A landscape with many valleys, sampled at points; each row gives a point and its height.
A ball rolls from a point to the lowest of its 2 nearest points, and stops where none of them is lower. Distance is the straight distance between rows; heights are no part of it.
q_608 (h 574): [118 138 140  83 108 131  79 154 195  73 102 122 162 109  43 113 117 104
 134 124  98 121 117 109 144 131 143 191]
q_830 (h 422): [116 102  84 147 136 106 118 110 130 121  81 122 146 136 109 158 154 125
 148 178 142 155 137 148 135 122 150  88]
q_431 (h 273): [ 80 144  77  89 132 113 167 160 133 107  76 150 129 125 102 111 154 154
 182 108 152 124 109 180 122 132 135 190]
q_737 (h 486): [145 127  90 142  74 176 113 107 125 153 140 158 139 146 117  99  95  66
  96 119 169 116 180 109  93  67 127 117]
q_671 (h 31): [149 184 162 105  99 173  91 122 163  93 121  88 156 125 145 152  69 139
 111 122 122  91 145 169  68 138 108 122]
q_858 (h 449): [101 122 162 105 160 104 120  66 100  90 132 114 110 115 148 156 161 171
 115 132 104  96 130 116 114 102 154 120]
q_191 (h 145): [157 133 137 126 132 131  70 157 141 134 112 143 165 119  90 129 131 148
 121 141 111 153  66 141 176 191 142 164]
q_891 (h 391): [116  91 131 151 146  85 153 123 122 155 204 156 109 143 140 144 164 164
 138 164 116 149 118 107 162 145 172 106]
q_900 (h 398): [119  94 102 193 118 122 112  99 148 158  58 101 152 144 118 137 137 104
 116 177 118 118 152 144 105 107 150  72]
q_570 (h 153): [ 74 164 167 120 132 127 136 127 163  69  67 114 146 134 107 133  81 141
 141  98 128 114 167 195 125 151 120 112]
q_804 (h 590): [123 133 124  59  95 106  84 180 154 119 124 112 170 122  43 115 114  91
 137 127  88 146  91  81 146 174 135 209]
q_930 (h 284): [117 130 113  99 119 149  98 116 116  89 184 177 104 109 136 126 165 103
 125 104 164 150 105 119 134 129 163 183]
q_473 (h 472): [138 112 104 131 182  65 144 103 128 155  45 124 148 114  93 117 196 140
 114 177 111 124 119 127 129  86 116 126]
q_782 (h 438): [117 153 104  99  98  89  99 161 122 125  36 144 196 137  64 135 134 122
 139 155 122 120 137 148 133 114 108 146]
q_214 (h 309): [120 116 143 168 186 112 186  73 151 142 101  92  85 126 193 116 106 120
 152 123 104  92 139 154 148 128 108 107]
q_399 (h 376): [157 129 105 145  88 130 160 141 108 177  90 154 167 133 111  90 111 153
 138 144 123 120 122 154 129 103  77 119]
q_620 (h 331): [152 146 154 166 189 118 174 118 143 145  89 134 155  98 151 104 130 135
 126 109 151 134 113 163 170 146 117 145]
q_865 (h 380): [131 106 163 133 162  97 121 106 138 120 134 112 120 131 153 125 116 177
 116 156  91 147  99 134 129 159 164  90]
q_198 (h 499): [103  80 103 105 149  81 132 124 152  86  86 116 123 127  22 141 170 125
 179 180 106 166 122 151 102 133 134 112]
q_577 (h 431): [116 145 166 114 124 142 170 148  85 143 189  82  99 159 173 121 115 144
 123 111 110  90 172  91 117  82 105  76]
q_178 (h 144): [156 105 118 160 155 104  86 100 193 150 104 138 145 108 126 126 139 116
 112 190 120 130  90 135 166 142 135 102]
q_427 (h 540): [182 154 151 119 151 154 121 125 154 131  93 112 166  96 100 100 115 137
  92 126 118 108 113 120 120 106 125 162]
q_807 (h 194): [ 86 125 168 126 130 143 151 115 134  52 134 136  91 114 131 122  95 129
 154  93 144 147 119 175 110 149 133 125]
q_70 (h 310): [120 118 133 132 176 148 126  70 162  90 179 141  85 103 152 152 169 107
 153 127 138 140 124 157 115 155 173 137]
q_153 (h 424): [103 132 117 153  86 149 112 147  64 117  85 173 121 140  46 141 119 153
  80  85 146 140 135  97 108 104  99 108]
q_559 (h 299): [139 147 140 114 115 184 125 153 146 110 105 178 122 108  35  92  92 125
  93  55 140 118 126 131 118 122  81 149]
q_8 (h 441): [106 111 106 125 133  66  90 114 150 135 109 158 135 149 122 154 142 156
 132 179  78 158  53 140 145 177 165 115]
q_958 (h 442): [103  88  72 185  76 151 126 108 107 175 102 134 134 155 114 131 161  68
 140 146 127  81 160 115 128  63 122 124]
q_386 (h 320): [117  81 145 132 130 118 128 117 129 166 198 106 106 154 113 150 143 142
 113 149 105 110 130  76 177  99 163  85]
q_871 (h 655): [129 121 134  86 130  94 113 132 158 104 103 130 146 108 122 102 144 147
 127 161  95 128  94 121 113 105 163 169]
q_584 (h 412): [120 166 103  94  87 156 132 132 122 140  83 175 160 136  82 116  87 140
 112 103 160 122 157 162  89  92  85 128]
q_693 (h 683): [154 120 136 118 144 108 200 158 142 116 132 148 126  97 111  57 129 137
 150 154 136 167 123 129 118 105 136 153]
q_475 (h 201): [ 99 187 204 127 144 146 131 137 160  80  91 103 137 132 169 154 100 140
 137 115 126 122 141 191 119 194 111 116]
q_114 (h 448): [100 115 133 136 183  86 188  96 142 133 156 112  75 145 188 160 146 140
 165 152 119 157 163 162 125 166 159  75]
q_477 (h 307): [106  81 146 158 160 117 197  79 131 108 154 122  74 103 115 113 124 128
 133 117 124 129 155 124 126  95 143  92]
q_405 (h 312): [151  78  46 141 122 124 151 118 161 156 131 141 113 121 135 108 163  70
 188 181 139 137 117 147 166  96 126 140]
q_451 (h 262): [140 135 160 149 167 129 135 122 159 162 132 101 117 141 200 114 127 131
 122 154 110  94 140 137 157 107 126  85]
q_778 (h 492): [146 129  71 113  50 123 109 125  87 217 142 109 157 117  97 127  78  64
 119 115  94 100 120  83 148 109 104 161]
q_536 (h 200): [160 130 130 139 150 113  69 128 187 160 137 101 140 142 185 136 121 120
 106 186 122 120 107 119 163 131 161  93]
q_206 (h 539): [ 73 138 130 124 141 103 159 129  67 112 192 166  95 136 184 149 175 174
 149 119 147 130 124 130 109 136 143 150]
q_284 (h 110): [121 164 139 149 185 120  93 130 156 129 113 125 127 140 225 155 166 141
 142 150 118 140 103 188 128 197 145 121]
q_571 (h 482): [105 123 119 151 139 131 186 122 100 109 153 126  83 131 185 145 127 141
 176 119 149 143 154 179 136 166 121  88]
q_520 (h 515): [154  83 113 123 119  88 108 121 134 135 153 122 154 125  98 146 133 108
 125 179 106 168 104  94 164 143 176 122]
q_853 (h 414): [117 122 186 137 194 104 167  62 125 123 169 120  79 126 168 147 153 145
 120 124  88 102 132 117 150 140 143 123]
q_439 (h 251): [137 109 138 159  79 170 107  88 107 124 128 113 123 127 139 133  96 143
 151 139  93  91 104 154 133 130 106 105]
q_848 (h 343): [172 149 127  69 104 180  81 140 130 129 157  79 125 130 163 175  96 143
 139  62 125 118 134  67  64 158 125 130]
q_417 (h 489): [138  83 102 124 104  73 118 115 134 136 145 128 116 122  82 124 146  79
 159 188  90 173  80 111 147 158 123 140]
q_786 (h 386): [145 144 138 152 102 171  93 134  88 118 175 143 124 136 169 168 142 120
 125 103 165 133 156 130 158 150 113  85]
q_516 (h 147): [ 91 154 131 112 114 146 145 112 123  64  89 134  80 127 126 126 102 129
 137  73 165 126 159 168  77  99 102 115]
q_119 (h 446): [124  93 105 115  98 128 158 116 112 130 161 125 119 126 109  88 128 102
 116 147 130 109 152  76 114  34 140 122]
q_691 (h 562): [154 160 126 123 103 178  56 133 108 129 113 112 168 133 115 176  98 127
  77  98 164 109 157 110 105 142 126 112]
q_428 (h 64): [ 97 105  89 121 182  60 222 115 126 160 118 131  81 130 164 124 158 190
 155 152 111 124 133 152 138 129 154 126]
q_977 (h 501): [120  82 136 123 113  87 111 113  96 115 113 113 136 128  54 122 153 150
 132 153  73 124  80  97 126 120 106 134]
q_743 (h 353): [157 138 126 177 130 153 161 121 126 156  64 143 162 117 130 108 118 133
 148 131 148 118 126 192 164 139  83 116]
q_403 (h 264): [142 124 131 145 178 136 113  93 196 136 167 143  95 115 188 128 163 106
 156 169 119 131 107 170 135 155 177 140]
q_713 (h 563): [ 88 134 138 115 172  86 111 124 106 116 150 146 130 145 178 154 175 171
 139 150 120 144 120 145 105 139 183 168]
q_263 (h 103): [169 173 169 122 124 152 175 171  96 135 171 154  82 125 158 109  86 155
  92  34 155 159 144 117 101 185  77 113]
q_7 (h 303): [176 160 163 154 173 145 148 117 149 154 119 110 141 106 196  96 104 130
 114 115 128 101 132 153 156 139 103 122]
q_728 (h 313): [115 117  97 106  94 138  85 120 143  87 139 171 133 109  88 141 137  70
 140 123 144 144 104 132 149 129 142 167]
q_529 (h 304): [102 118 142 140 156 154 161 122 139 126 187 102  84 147 178 155 160  92
 161 137 148 101 182 144 144  82 123  78]
q_519 (h 241): [104 159  98  72 116 137 120 141 134 100 101 160 147 128 154 126 143 137
 158 121 170 119 133 174 106 115 131 181]
q_764 (h 263): [ 92 106 152 154 164  89 202  97 105  71 156 145  52 108 156 133 118 142
 124  85 166 146 152 118 132 137 127 119]
q_337 (h 288): [131 156 207 139 193 134 108 143 130 107 140  84 122 123 169 134 119 161
 120  91  83 120  87 129 120 217 154 150]
q_88 (h 212): [118 110 108 166 104 168 134  77 116 126 126 118  98 126 167 123 119 118
 167 123 119  76 153 170 119 100  83 113]
q_653 (h 469): [106 120 166 156 118 128 200 133 102 164 166 109 102 159 165 101 108 156
 145 119 123  91 146 138 150  98  95  91]
q_2 (h 355): [111 108 148  99 134 100 137 150 117 175 194 127 104 162 180 117 138 193
 139 154  65  84  93 101 159  92 151 132]
q_452 (h 146): [143  77 119 127  76 134 121 132  89 139 155  82 140 138 115 131  83 172
 110 122  94 124 123  62 123 105 135 102]
q_87 (h 558): [130 140 151  85 126 144 102 121 173  72  84 115 152  97  61 113 106 110
 100 123 126 118 133 109  93  84 132 155]
q_42 (h 529): [115 171 167  87 125 145  64 171 156  85 140  97 161 149 148 160 105 140
 126 117 116 143 140 125  92 189 168 148]
q_893 (h 440): [117 146  86  81  69 113  99 146 133 123 103 143 166 126  37 130  94  58
 111 124 139 160 146 110 120 123 119 162]
q_131 (h 393): [168 111  84  80  56 155 115 140 112 140 175 146  87 130  93 118  54 123
  96  77 148 152 130  51  83  98 117 136]
q_799 (h 229): [ 92 112 143 110 173 123 211 127 130 126 196 123  71 135 202 120 157 120
 162 122 139 118 162 116 135  94 146 121]
q_233 (h 377): [165 102 105 177 118 125 114 127 169 143  42  96 161 119  85  93 135  80
 117 182 119 127 134 137  95 105 110 108]
q_396 (h 193): [132 145 150 151 175 141 101 119 194 142 171 101 100 134 223 171 176 108
 143 174 101 110 131 167 139 173 145 105]
q_660 (h 384): [110  64 123 163 127 105 131 103 141 185 132 117 108 154 101 135 139 126
 133 186  78 114 114  99 164  86 142  75]
q_638 (h 421): [118  62 109 185  92 136 134 121 101 180 135 119 135 146  83 128 160  96
 126 153  97 109 132  88 142  84 114 101]
q_549 (h 120): [179 151 130  94 128 155 110 158 102 137 180 119 147 134 143 147 128 139
  88  85 166 150 153  62 128 125 143 115]
q_360 (h 230): [ 89 180 191 110 172 107 174 135  90  99  87 137 131 128 148 120 111 153
 122  63 148 115 136 133 129 152 109 170]
q_481 (h 392): [110 111 106 150 103 147 101 109  62 141 134 141 124 139 118 152 154 130
  89  96 146  99 156  80 123  59 122 104]
q_262 (h 576): [186 118 137 150 127 177  64 107 136 149 107  70 162 122 114 150 105 132
  87 111 127 104 134  89 120 134 149  94]
q_464 (h 186): [151 143 148 134 131 151 119 172 143 109 115 172 163 115  72 108 130 143
 134  97 137 152 101 160 173 174 121 169]
q_248 (h 447): [121  90  85 150  83  82 102 132  92 140  73 112 157 144  57 137 155  53
 133 177 129 165 134 117 108 125  87 134]
q_938 (h 306): [169 122 108  62  93 143  70 132 131 149 159  75 149 123 156 150  93 133
 140  97 119 115 108  55 103 129 167 175]
q_698 (h 373): [131 148 139 113 141 173 110 141 133 155 207 123 102 141 207 131 167 104
 150 128 115  78 127 116 158 123 126 161]
q_956 (h 242): [ 99 126 114 126 129 138 139 123 178  67 110 145 111 113  99 110 115 125
 179 133 127 142 107 192 128 158 150 154]
q_362 (h 410): [119 107  90 178  47 149 106 128  46 159 109 156 156 140  68 132 152 129
  98 108 125 115 131  86 121  97 101 119]
q_282 (h 473): [121  95 142 123 151 121 101  79 102 114 142 116 130 100 100 152 160 145
 101 130  88 107 100  81 137  96 147 135]
q_574 (h 174): [154 169 130  61 114 162  98 185 122 130 161 155 177 144 134 144 102 145
  87  76 174 168 134  90 109 165 148 156]
q_389 (h 252): [ 95 153 146 124 126 142 126 173 165  65 113 187  80 120  49 108 127 119
 125  57 164 161 152 137 166 132 128 155]
q_809 (h 418): [163 104 104 101  86 135 130 133 113 140 187 142 109 102  92  97 107 104
  94 117 148 143 125  39 124  70 119 145]
q_770 (h 239): [147 140 144 114 110 167 126 122 126  70 168 145 103 116 131 113  98 126
 117  86 148 151 127 134 111 124 129 118]
q_750 (h 314): [128 100  66 137 156 115 161 106 175 131  69 121 100 107 141 105 141 130
 164 170 114 127  95 177 131 122 120 111]
q_767 (h 526): [ 98  65 100 159 108 100 145 104  91 108 125 146 104 106  49 137 172 140
 171 151 108 141  93 137 128 134  91 123]
q_487 (h 669): [115 123 123 115 167  96 167 142 166 119 121 143 121 107 151  81 134 146
 156 157 115 155  99 150  93 126 183 172]
q_721 (h 444): [109 113 117 150 107 140 114 135 113  93  89 141 148 128  68 155 133 143
 138 119 160 157 145 160 145 142 124  93]
q_747 (h 341): [177 163 150 136 110 202 113 118 129 136 161  93 117 134 192 134  95 119
 132 102 108  87 145 132 107 146  81 100]
q_863 (h 496): [123 132 106 106 121 101 112 105 159 133  88 111 144 126 167 132 124 124
 132 197 130  99 139 143 100  66 132 116]
q_441 (h 344): [150  88 103 180 150 126 151  96 165 139  76 107 112 104  88  84 145 114
 155 170  95 127 108 144 126 107  99 100]
q_757 (h 158): [118 158 113 133 142 134 113 136 142 126  98 145 134 136 207 140 134 156
 163 142 133 118  99 205 143 165 114 142]
q_800 (h 445): [100 115 143 140 177  96 156  84 171 100  62 115 100 114 124 148 125 156
 151 142 121 141 118 185 134 173 153 105]
q_110 (h 379): [132  84 121 145 139 123 145 116 114  94 158 153 117  94  44 114 168 113
 101 125 162 178 130  77 136 109 131 116]
q_237 (h 354): [ 99  92 101 138 171 121 158  65 150 131 114 105  80 124 135 143 167 133
 151 153 125 108 160 151 128  90 150  92]
q_991 (h 401): [110 101 130 159 198  93 169  66 147 175 131 120  74 152 137 182 162 163
 147 145 109 126 147 150 164 134 165  69]
q_594 (h 247): [129 155 200 144 166 154 105 113 144  86 134  93 127 112 173 154 124 130
 121 118 118 116 128 161 124 197 152 118]
q_655 (h 325): [139 121 115 116 117 161 121 140 138 121 218 158 116 133 188 111 140  85
 151 133 150 137 130 114 140 120 164 165]
q_143 (h 260): [145 114 100  84  77 123  85 127 107 155 146 107 154 110 107 137 116 137
 127 127  96 105  82  74 140 121 141 179]
q_803 (h 457): [135 104 112 169  93 193 112 160 107 217 167 127 144 158  90 136 142  71
 106 108 142  92 146  71 181  86 133 122]
q_433 (h 101): [105 187 167 105  95 165  92 122 141  71  97 122 120 144 104 145  85 128
 107  80 150 107 175 171  92 131 102 110]
q_787 (h 399): [148 167 134 143 133 172 158 121 123 130 118 129 137 139 172 108 105 113
 126 113 172 126 192 153  98  98  92  89]
q_606 (h 434): [118  75 109 160 118  85 155 131 132 135 172 176 107 125  99 130 143 167
 166 183 118 180 102 133 146 182 163 117]
q_151 (h 643): [146 112 105 105 128  58  96 128 152 136  75 130 142 124 118  88 146 135
 117 196  78 123  62 104 125 115 117 126]
q_175 (h 437): [106 117 130 158  91 132 114 164  95  94 113 169 122 126  21 145 129 149
 114  86 160 162 122 120 153 141  92  97]
q_339 (h 477): [131 198 152  98 148 152  98 130 110  83 152 147 125 119 179 164 161 116
 123  98 162 121 155 140  95 133 119 150]
q_629 (h 474): [114 112 108 118 117 129 145 104 141 140 131 104 117 134 162 108 131 104
 145 163 131 102 186 138  95  28 137 103]
q_344 (h 462): [109 111  93 139  87  93 163 159  83 140 120 149 154 117  94 125 134 151
 120 153 167 158 146 115 123  96 124 107]
q_754 (h 232): [120 139 166 148 172 117 158 111  92  80 155 142  70 107 156 141 122 109
  69  74 177 160 172  95 132 126 117  88]
q_413 (h 191): [109 165 190  98 150 125 139 152 115  89 129 126 146 125 153 115 111 172
 110  88 131 133 141 127  98 144 140 152]
q_548 (h 211): [144 149 120  92  89 170 104 156 128 113 162 162 141 128  94 126  80 134
 111  90 151 156 109 105 129 158 142 160]
q_440 (h 326): [ 80 152 127 122 227  90 185 154 160 119  74 129 125 126 161 138 134 158
 146 113 150 152 115 178 129 191 175 176]
q_508 (h 427): [116 101 111 167  67 133 100 139  85 134  61 131 180 141  30 128 158  84
 109 129 130 136 140 109  91 114 101 125]
q_490 (h 130): [117 138 169 122 123 110 185 123  81 105 141 117 114 119 157 105  85 169
 112  91 146 131 142 114  97 124 108 109]
q_79 (h 45): [191 162 155 127 130 179 139 169 103 136 177 111 127 137 166 128  87 135
  94  59 147 152 162  96 106 165 101  88]
q_235 (h 374): [177 136  92  55  86 182  82 133 118 149 175 135  84 146 141 139  65 133
 109  58 143 131 137  69  69 128 108 135]
q_472 (h 151): [114 123 124 123 180  98 215 119 114 142 138 126  93 123 196 105 151 148
 162 116 142 123 143 150 141 116 144 160]
q_466 (h 255): [ 80 183 159 112 154 149 122 192 172  75 128 160 133 145 126 108 120 140
 132  67 155 143 168 165 139 169 160 179]
q_801 (h 365): [147 146 131 148 117 186  67 121 134 101 144 133 150 126 161 177 130 103
 139 130 161 128 139 162 150 170 124 121]
q_945 (h 433): [160 169 145 110 135 145  63 140 164 127 135  97 138 124 210 145 130 141
 114 148 102  78  99 143  91 138 133 179]
q_966 (h 205): [101 146 143 123 180  94 223 111 100 106  88 126 116 116 184 115 105 138
 149  94 157 119 136 147 115 138 111 177]
q_963 (h 463): [130  84 111 141 113  74 123 146 134 126 113 150 137 143  85 129 145 145
 155 196  95 179  55 142 147 180 122 119]
q_838 (h 300): [158 119 156 136 111 189 119 101 134 136 167  83 103 131 169 113 106 141
 138 114  82  59 108 120 142 120 119 112]
q_970 (h 618): [161 110 126 107 119  65 125 176 112 142 104 122 163 143  47 102 142 103
 136 182 134 163  96 102 125 138  59 174]
q_928 (h 295): [ 79 156 164 132 176 106 161 184 150 111 103 147 141 143 131 132 122 156
 152 104 136 168 140 185 133 179 167 166]
q_599 (h 371): [ 97 114 107 156 153 142 131  91  75 122 137 140 105 128 144 166 183 142
 119  99 177 127 165 121 140  92 117 102]
q_605 (h 277): [135 121 143 139 127 125 141 169 122 170 206 131 113 156 199  91 121 170
 144 161  85 134  87 115 131 148 164 140]
q_794 (h 503): [184 141 109 105 117 192 119 119 154 157 157 117 145 104 131 110  97  92
  87 103 160 117 158  89 109  78 122 139]
q_857 (h 450): [111 134 182 113 158 141 150  86  97  89 195 102  71 116 180 123 129 137
 111  82 107  92 125  97 121 124 113 135]
q_835 (h 305): [104 115  72 108 158 113 173 143 123  98  73 141 117 104  59 129 196 145
 171 130 149 133 113 166 125 141 113 157]
q_618 (h 213): [181 126 108 121 100 142  98 140 117 185 142 122 158 130 141 112 104 138
 139 138 102 109  79 107 169 134 122 156]
q_255 (h 240): [152 106  92 158 124  92  76 110 152 192 118 106 147 114  90 125 158  22
 113 180  93 121 108  96 175 113 106 137]
q_155 (h 436): [127 181 178 122 145 141 159 120 104  94 136  96 109 108 195 155 123  92
 107  91 127 107 174 110  94 149  76  94]
q_673 (h 330): [111 139 184 148 183 107 111 127 147 135 164 100 102 148 200 123 122 167
 122 137  70 137  78 134  85 191 166 132]
q_308 (h 581): [ 91 145 152 125 219  61 130 125 143 143 124 153 135 143 153 147 168 193
 125 148 104 166  92 140 114 179 199 152]
q_165 (h 332): [119 121  77 140 122 126 156 146  99 106 100 173 107 108  64 126 178 111
 147 115 184 154 131 139 128 106  92 144]
q_368 (h 223): [110 165 165 132 163 158 145 154 154  75 126 173 118 109 100 107 131 124
 131  62 180 154 126 169 164 164 138 172]
q_720 (h 411): [136 148 136 161 116 152 124 150  78 176 150 130 154 166 161 166 156 130
 108 114 157 129 192 118 149 104 115  75]
q_932 (h 65): [141 114 144 142 100 131 167 121  85 128 149 103 120 132 119  95  84 173
  94  89 122 127 132  74 111  91 115  95]
q_199 (h 512): [121 121  83  98  84  85  76 107 137 128  96 113 163 130 147 149 102  92
 133 192 120 125 119 134 121 104 143 145]
q_811 (h 475): [169 126  87 100  71  80  86 126 106 186 106  70 166 108  73 119  82  67
 113 136  87 135 100  73 140 154 118 165]
q_892 (h 487): [ 83 159 151 107 144  96  66 157 192 101  84 125 156 141 120 152 126 153
 129 151 109 125 106 174 134 156 174 151]
q_397 (h 459): [119 189 151 119 154 140 146 125 109  82 167 129  91 119 219 154 184  84
 136  99 148 133 170 121  99 151 108 111]
q_302 (h 633): [167 111 101 108 108  64 118 151 110 182 102 129 158 135  99  89 145 123
 116 189  88 132  64  82 143 120  82 146]
q_602 (h 484): [ 72 137 141 127 169  92 152 110 143  96 120  99  90 145 199 161 136 150
 171 163 104 143 141 188  88 187 168 113]
q_985 (h 408): [154 170 139 110 133 177  93 122 149 120 177 114 118 120 220 123 149  98
 146 128 114  79 125 132  92 122 129 174]
q_697 (h 454): [142 133  97 119 151  88 131 149 143 144  23 125 180 127  69 117 173 125
 123 165 135 127 117 154 120 104  93 148]
q_370 (h 510): [118 109  77 138  41 106 133 152  90 216 157 116 140 150  99 117 113  77
 133 162  97 109 116  93 175  99 104 132]
q_321 (h 126): [177 139 156 151 118 154 158 165  95 164 178 119 147 138 177 118  98 177
 122 109 142 134 128 122 143 165 106 105]
q_709 (h 95): [157 133 115 131 135 107  66 145 192 119  63 132 171 113 104 129 132 111
 126 169 112 143  72 154 169 165 121 122]
q_813 (h 417): [131 194 171 117 146 145 161 121 103 106  98 127 119 132 152 132  84 110
  83  63 164 124 187 142  78 130  74 101]
q_20 (h 370): [115 133 163 104 139 153 128 162 141 153 189  82 113 175 167 146 139  92
 131 150 130  81 169 110 128  66 125  81]
q_222 (h 443): [135 124  91 119  80 122 137 154  93 133 136 151 158 146 144 143 111 124
 128 138 186 178 172 135 134 112 126  94]
q_324 (h 180): [110 106 114 164 118 168 139  82 121  79  94 125 100 114 121 114 108 115
 144 110 153 107 153 167 103  96 113 102]
q_390 (h 278): [138 106  85 137 118 112 120 114 135 174 135 142 135 110 114 113 157  59
 149 180 117 116 115 110 184  89 112 174]
q_120 (h 276): [102 158 111 108 126 145 163 166 160  86  71 186 101 123  40  95 116 115
 124  67 170 143 152 151 132 103  82 144]
q_547 (h 346): [122  78 140 195 153 127 184 104 117 126 146 136  99  96  71  99 165 117
 103 131 150 151 143  95 133  82 128  89]
q_692 (h 476): [146 106 102 179  72 181 140 141 115 200 144 158 132 153  94  99 126  72
  79  84 142 120 163  78 111  76 112 119]
q_868 (h 340): [128 128 129 133  94 172  60 115 135  79 143 142 133 117 118 158 114 110
 148 126 126 116  92 172 153 168 136 169]
q_515 (h 188): [143 134 169 137 172 133 140 126 105 124 168 114 125 111 147 134 148 144
  81  92 161 144 168  82 144 117 145 101]
q_712 (h 378): [113 143 177 143 224  95 141  90 129 164 187 130  83 155 200 145 169 160
 121 139  74 132 109 116 127 175 169 134]
q_583 (h 204): [158 119 142 146 112 124 172 179 123 178 175 143 129 139 170  80 107 163
 138 152 117 123 102 128 174 133 128 121]
q_898 (h 467): [100 137 150 120 166  83 106 118 218  88  69 116 126 125 128 129 115 154
 132 164 102 145 100 186 111 161 169 113]
q_194 (h 202): [139 151 105 117 133 147 129 122 128 139 135 157 141 120 192 129 150 127
 150 128 153 109 136 171 147 117 124 162]
q_505 (h 394): [137 148 124 132  91 161 158 122  90 160  93 132 151 139 124  96  80 161
 114 109 118 101 153 144  76  94  90 124]
q_249 (h 415): [114 121 129 134 163  66 111  81 159 142 128 139 104 163 150 165 147 181
 131 181  94 162  98 150 128 159 185  77]
q_915 (h 552): [153 134 108 126 105 170  83 129 105 149 113 137 178 120  81 146 115  89
  73 103 156 143 141  92 136 124 130 132]
q_623 (h 471): [104  79 111 124 104 101 115 151 123  85  86 125 136 149  10 131 154  86
 168 159 129 171 127 131 124 140  93 132]
q_994 (h 167): [169 136 121 117  83 157  97 136 149 142 134 133 143 125 148 109  69 134
 142 140  84 113  71 142 126 164 134 169]
q_982 (h 483): [109 120 134 123 106  63 170 151  69 136 138 152 140 117 114 127 135 205
 124 130 151 137 123 101 134 104 123 129]
q_642 (h 351): [103 114  91 145 136 126 149 107  88  91 125 166  64 102 102 137 161 136
 114  80 190 147 134 124 136  82 107 124]
q_585 (h 523): [204 136 122 105 129 159 131 126 159 179 112 107 171 109 120  85 110 110
  84 143 115 104 134  82 117  72 131 145]
q_46 (h 604): [158 129 123  86  99 111 100 179 118 141 103 131 189 123  34 108 121 123
 119 136 112 141  88  86 144 161  94 176]
q_680 (h 435): [118 129  95 144  85 150 105 149  80 199 180 140 154 178 141 166 141  83
 118 129 157 112 161  97 186  82 127 112]
q_573 (h 416): [110 104 163 152 179  76 183  93 139 121 125 145 110 114 121 129 140 182
 134 145 105 162  91 152 148 182 151 116]
q_301 (h 502): [ 99 144 149 138 139  84 186 158  62 121 136 173 125  95 116 114 132 196
 126  84 174 130 104 124 142 147 105 156]
q_252 (h 591): [165 122 170 187 136 166 108 100 131 133  91  57 149 115 130 118  96 149
  90 106 105  81 132 119 119 137 113  87]
q_806 (h 198): [159  79 101 191 150 108  75 114 170 193  90 120 136 143 100 119 168  65
 113 195  90 123  91 101 163 123 113  87]
q_833 (h 509): [ 74 161 166  86 118 128  79 178 158  77 124 124 157 162 107 119 108 169
 133 115  94 133 122 131 116 161 186 169]
q_364 (h 236): [124  87 132 135  97 134 122 152 100 191 157  73 137 181 127 142 102 132
 110 144  97  94 143  77 156  79 143  75]
q_943 (h 458): [149 143  85  71  57 100  92 142 117 152 131 103 175 110  80 127  56  77
 109 125 120 150 133  88 113 149 147 158]
q_125 (h 281): [128  78  61 130 117 130 150 111 159 104 112 138  96 101 111 106 133 103
 196 167 130 144 110 177 119 124 136 144]
q_563 (h 538): [169 113 107 114 114 125  73 120 134 162 128 106 182 101 111 151 118  70
  93 152 138 144 130  87 165 129 164 135]
q_591 (h 420): [146 162 148 124 132 136 140 148 118 109 125 138 157 131 155 135 112 143
 113 127 175 164 186 154 112 133 134  85]
q_715 (h 109): [150 147 155 104 105 174 107 141 175  91 125 112 140 130 151 104  67 145
 135 124 105 109 106 166  95 160 141 153]
q_667 (h 517): [ 88 151 128 102 116 112 180 145  55 103 131 172 110 129 171 137 144 185
 140  74 164 124 126 155 106 122 106 178]
q_884 (h 375): [146 169 140 154 108 189 123 132 137 144 154  90 137 157 191 136 112  97
 115 129 132  85 192 135  90 107  88  64]
q_9 (h 425): [110 163  92  90  75 141  93 142 126 134  59 160 190 146  40 149 104 110
 114 106 143 105 154 137 118 110  96 148]

Call two points neighbours if one is among the 2 nearest of the other. Go from one point of each pair to the other, from neighbour to neighbour, staying as low as possible. Name the highest point that can't be avoided.
q_284 / q_930 | q_70
q_368 / q_807 | q_405
q_428 / q_932 | q_360
q_549 / q_807 | q_770

For each start below, name the point where the ball stops.
q_262 | q_865
q_481 | q_284
q_863 | q_671
q_487 | q_930
q_585 | q_930
